Each row is a point on a tangle of strands that fork, close into loops and nearly touch. The rows are in no order.
In the rows, zero is written as 128.
Two points are linked if the straight distance between their rows is under 124. Some points are linked to none.
q95: [ 48 140 109 103 113 155 140  85 166 105 133 129 110 128 175 189 131  97
 148 166 113 127 128 119 114 147  97 172]
q311: [147 110 135 108  95 117 111 153 104 107 158  90 137 126 149 105 130 152
 136 137  97 161 169 111 160  87 168  88]
q863: [102 134  90  84 128 175  94 100 157 151 113 190 107 138 128  65 110  98
 109 168 104 125 129 131 125 150 112 164]
q931: [143 130 148 150 101 129 191 163 114 110 180 119 119  56  85 181  88  84
 147 111  84 124  76 108 160 128  94 122]
q740: [175 110 122 181 146  54 175 134  88 127 187 125 170 145  90 144 125 125
  81  77 144 127 127 122 114 111 124 113]
q672: [142 106 105 170 156 100 160 128 108  92 122 116 146 142 139 148 151 141
 136 111 131 124 113 147 102 172  96 120]
q445: [ 50 140 102 127 128 163 133 110 163 123 101 140 113 152 174 158 142  84
 124 171 106 125 120 137 115 167 118 159]
q404: [130 116 151 110 135 113 174 104 168 114 135  82 140 125 135 125 119 141
 189 172 149 124  92  92  99 170  84 143]
q458: [135 131 125 160 158 124 162 174 152  67 111 125 167 116  74 171 130 121
 152 108 131 100 111 139  84 174 141 154]
q816: [171 110  60 178 162 139 110 183  87  85 114  92 186 160  65 169 142  99
 122 101 125  93 119 179 139 122 147 118]
q952: [ 99 143 102 120  79 192  70 103 116 147  86 139  82 149 186 128 160 129
 127 152  94 144 153 140 144 125 141 122]
q402: [ 90 137 135 171 171 169 146 183 143 147  55 123 131 171 141 162 150 125
 112 119 149  75 134 171 113 174 169  94]
q990: [132 130 186 110 136 116 156 141 125  97 161 126 147  86  98 159 118 120
 110 133  63 158 113 109 121 110 157 125]
q638: [122 134 111 152 177 109 122 145 143 128 133 191 128 114 104  92 142 138
  97  91 170 133 143 141 113 134 118 152]
q220: [169  89 114 157 134  70 176 142 100 113 187  87 140 152  70 142 111 109
  79 106 161 133 134 104 151 125 123  88]
q765: [ 72 144 108  98 136 186  96  87 189 155  98 175  70 168 133 100 108  78
  86 162 122 102 126 137 123 160 126 150]
q773: [124 147 142 117 139 141 129 114 145 197  55  82 127 169 195  68 130 145
 166 165 156  93 122 138 120 159 143 107]
q741: [132 138  92 141 123 167  94 133  87 174 101 204 104 138 132  69 173  91
 101 111 137 120 161 141 141 154 140 129]
q307: [ 69 143 170 121 162 141 110 117 174 162 106 161 109 174 128 108 133 131
  66 151 156 131 143 132 140 108 156 123]
q455: [139 119 101 164 143 102 100 124  97 115 130 156 159  97 120 172 132 101
  59  64  65 136 132 161 107 109 136 149]
q786: [127 153 143 102  54 160 156 114 129 108 143 167 121  54 144 197 122 113
 169  88  61 124 111 131 103 140 106 206]
q837: [157 114 108 102 108 110  98 107  95 180 140 173 125 154 159  57 138 105
  63 113 118 141 163 121 138 101 148 131]
q770: [174 135 107 104 103  79  78  80 100 147 136 118 137  99 178  92 116 173
 149 103 120 151 149 132 116  85 111 156]
q246: [179  98 115 100 117  84 128 119 114 142 174  82 159 116 123  56  92 138
 166 162 114 138 124  89 152 109 114 112]
q895: [109 136 141 141 167 117 143 151 169 100 128 157 151  95  86 159 128 102
 119 130 128 126 102 125  98 135 136 164]
q620: [ 61 141 133 114 173 166 120 128 202 165  87 164 112 149 139  97 131 123
  99 155 157  99 129 146 112 168 132 145]
q828: [139 122  95 123  96 144  89 120  91 176 127 200 102 134 140  76 148  83
  65  95 102 127 172 136 150 122 153 129]
q403: [109 107 122 128 158 130 172 141 164 107 142 104 148 137 117 115 133 116
 161 180 138 116 100 119 122 180 102 136]
q11: [107 115 180  88 145 114 117 105 167 139 168  93 130 140 102 115  96 153
 142 185 183 155  99  87 149  77 119 104]
q858: [ 90 121 129 167 122 146 130 162 139  95 103 111 115 129 153 177 163 184
 150 115 149 122 157 153 123 165 129 110]
q583: [166 118 145 166 149  77 176 108 112 104 136 136 149 112 132 168 138 133
 124  89 113 132  85 129  86 145  98 161]
q227: [155 134 134 121 110 128  99 133 111 164  87  78 135 174 174  68 142 147
 172 167 133 120 140 123 133 112 167  88]
q327: [154 118 186 145 132  95 171 139 110  78 157  89 146 125  92 169 123 135
 102 112 100 154 120 115 120 112 154  97]
q237: [132 158 192  81  62 159 168 121 125 120 152 151 106  75 142 187  96 108
 176 118  71 142  80 113 141 100 121 176]
q97: [100 112 140 137 147 142 165 148 171 126 122  93 128 160 120 113 123 133
 146 187 144 121 122 119 146 169 137  91]
q365: [ 84 132 171 119 141 131 116 123 138 133 110 131 108 169 158 133 147 142
  85 135 124 150 157 130 138 108 161 100]
q256: [ 94 128  91 117 130 153 109 110 140 134 132 181 107 111 132 114 111  85
  85 162  66 139 132 134 139 129 120 153]
q635: [180 134 146 124  95 127 164 135 135  89 148 127 105  76  99 142 115 158
 186 100 141 131 112 100 139 140 107 142]
q370: [143 129 130  98 127 125  99 101 117 193 116 171 131 178 133  28 137 115
  87 136 142 134 141 112 121 119 145 132]
q944: [ 74 145 117 101  92 155  73  94 127 127 109 111  84 129 192 158 140 139
 137 167 103 164 142 127 139  92 125 125]
q757: [187 114 122  98  85  76 112 127 126 121 164  58 123 112  89  78  77 153
 150 157 153 143 156  78 166  92 123 102]
q469: [169 127 120 175 127 118 148 172 100  85 145 153 140  59  81 191 132 132
 145  50 120 119 109 144 112 133 114 147]
q678: [ 90 138 111 176 164 159 110 176 118 125  77 142 137 165 109 158 170  80
  95 130 128 111 122 166 131 138 174 106]
q99: [ 86 150 150 111 124 152 125 135 163  86 108 154 122 110 121 174 134 146
 121 134  71 132 153 137  92 149 171 175]
q626: [155 106  78 181 139 126 132 155  56 133 118 132 142 176 135 108 184 151
 124  73 172 104 164 171 122 149 118  94]
q456: [136  87 155 124 118  94 159 133 130 114 181  71 122 138  76 111 102 129
  84 151 165 158 138  77 163 103 135  75]
q540: [ 99 127 115 133 135 126 100 118 141 124 135 151  94 106 164 136 154 168
 154 122 185 148 149 125 151 120 101 125]
q855: [130 125  84 163 163 100 120 169 101 148 139 193 151 147 103  91 161 101
  66  82 171 116 160 150 127 116 145 141]
q646: [132 122 166  85 111 128 159 103 138 129 185 103 124  94 119 149  92 112
 181 180 131 146  55  72 156  90  76 133]
q216: [163 144 150 124 119  76 118 123 133 125 138  92 122 147 136 105 124 210
 150  97 173 144 182 109 117 110 148 112]
q667: [140 110  97 172 128 107 137 167  65 158 152 156 141 189 131 103 173 126
  92  75 182 102 177 151 133 126 150  99]
q43: [163 100  84 178 157 130 161 147  89  89 119  89 138 147 120 127 164 158
 144  92 154 110 133 162 109 181  87 102]
q572: [146 131 146 129 143 106 141 136 167 144 109  77 129 156 133  73 107 200
 155 126 191 119 167 115 116 141 134  91]
q937: [165 142 154  74 129  98  95  97 142 134 139 118 140 104 115  99  90 168
 192 149 164 139 107 110 121  80 110 153]
q167: [128  94 100 165 131 115 123 159  52 110 163 116 169 146 118 166 157  99
  71  93 103 126 139 166 136  93 148  91]
q644: [109 163 134 141 112 208 101 116 130 187  40 167  84 146 156 113 153 108
 118 129 120  90 163 150 116 187 156 121]
q57: [120 123 151 118 143 146 149 149 196 167 104  77 121 164 125  75  98 181
 145 166 186 105 147 117 139 145 147  80]
q261: [144 118  90 148 133 100 103  93 119 111 121 161 127 106 132 141 122 110
  64  82  53 128 138 156  95 140 119 167]
q873: [ 69 145 122 150 169 167 129 145 182 154  65 161 114 148 157 135 149 107
  92 129 159  90 133 169 107 177 143 135]
q846: [149  89 115 128 140 103 154 136 106 139 184 124 157  93 114  89  98 116
 117 146  80 141 126 113 163 125 113 112]
q272: [122  99 150 128 145 109 149 123 153 133 165  86 123 156  98  92 116 132
 133 178 161 149 118  78 158 113 129  91]
q270: [ 81 158 143  60  97 148 112  73 162 120 135 120 117 118 166 176 100 121
 193 187 121 141 108 113 118 118  96 179]
q82: [167 133 143 103 100  91 111 139 131  99 162  79 120 115 102 102  98 184
 166 131 155 152 171  94 161  89 147 102]
q65: [138 123 149 123  92 121 173 112 141 100 153  72 116 110 135 173 115 122
 191 175 120 143  90  82 138 137  87 125]
q336: [140 132 137 125 148 146 117  97 123 201  81 151 132 180 153  42 145 115
  91 139 154 113 130 122 105 153 138 128]
q983: [119 143 160 112 132 128 162 136 159 107 152 172 141  81  92 157 111 115
 138 137 101 130  93 106 109 131 127 181]
q155: [145 148 107  90 118  97  67  86 115 133 114 106 128 102 167 101 118 169
 190 137 146 137 139 127 125  76 105 158]
q330: [166 136 190 128  79 126 195 136 123 125 177 114  88  74  88 155  76 105
 139  99 122 136  67  87 187  90 104 107]
q47: [161  79  71 189 143 118 113 169  41 101 161  89 166 155  87 167 160 105
  97  83 135  87 133 173 148  91 127  99]
q109: [154 132 136 105  86 117  93 137  88 139 120  98 137 159 173  76 147 140
 147 150  98 146 160 130 145  89 183  90]
q56: [ 95 128 105 144 131 153 116 142 136 109 117 134 105 103 164 141 177 174
 165 110 168 134 154 154 125 165  99 126]
q928: [145 160 197  76  69 152 188 131 132 126 165 134  99  91 122 156  81 107
 161 111  99 135  52 106 168  73 108 137]
q74: [140 115 144 154 147 100 139 166  75  85 143 105 175 142 105 190 152 119
  75 102  83 136 131 156 126  98 171  99]
q413: [185 141 172  69 118 108 109  99 135 157 151 150 131  98  84  90  84 190
 191 102 205 132  84  98 118  69  85 159]
q224: [169 126 116 124 121  93 102  71 109 129 129 151 126  97 163 119 123 155
  90  77  79 146 143 133 103 123 101 162]
q536: [176 120 162 161 146  69 187 108 111 128 173 137 148 109 108 138 119 129
 112  93 140 137  80 103 111 114  97 133]
q539: [ 94 155 131 109  99 193  86 112 139 177  54 137  96 153 177 109 141 126
 147 162 110 116 152 136 133 152 161 122]
q575: [141 141 110 167 145 105 112 159 110 109 135 164 170  57  98 205 117  90
 108  62  98 132 104 149 112 102 135 159]
q958: [149 117  83 170 167 135 133 186 123  61 103  85 181 146  66 178 133 116
 140 105 125  94 109 165 105 162 150 124]
q604: [131 105 122 138 135 112 172 151 106 123 194 118 145  64  93 147  90  94
 127 142  89 133  95 104 165 133 102 110]
q809: [ 90 128 152  72 126 136 118 107 165 133 164 102 121 122 110 136  90 141
 191 205 168 146  91  87 153  96  96 122]
q310: [129 159 103 156 146 192 107 127 101 183  47 184 110 143 118  92 169  83
  98 101 137  93 143 157 106 194 150 121]
q985: [139 139 127 122 151 143 126 105 135 179  61 125 129 179 186  62 154 141
 141 135 149 111 141 148 102 168 121 121]
q397: [ 87 127 152 164 132 152 115 151 133 124 104 115 107 157 158 160 171 157
 111 118 147 134 161 152 146 128 168  82]
q108: [ 80 156 110  66  93 148  48  63 171 127  89 113  67 149 179 156  93 133
 141 170 121 142 149 140 128 106 119 148]
q661: [ 89 155 124  48 107 141  68  67 174 125 100 111 116 139 168 148  89 136
 167 179 137 137 115 132 103 119 108 177]
q383: [136 112 100 142 119 145 139 156 113  82 130 155 148  62 116 165 143 136
 150  94  82 128 128 147 103 159 114 161]
q430: [ 95 137  90 143 150 146 109 142 123 120 112 174 129 131 118 136 147  79
  76 143  89 134 125 148 140 123 144 124]

A tip is a point with one link. Name the tips that can be reached along the links from each point below, in the order of the rows.
q402 | q540
q237 | q445, q638, q786
q937 | q413, q383

How many points has the smallest loop of links through each point below? Write 0 if it is on no loop.
q816 | 10
q256 | 8
q403 | 8
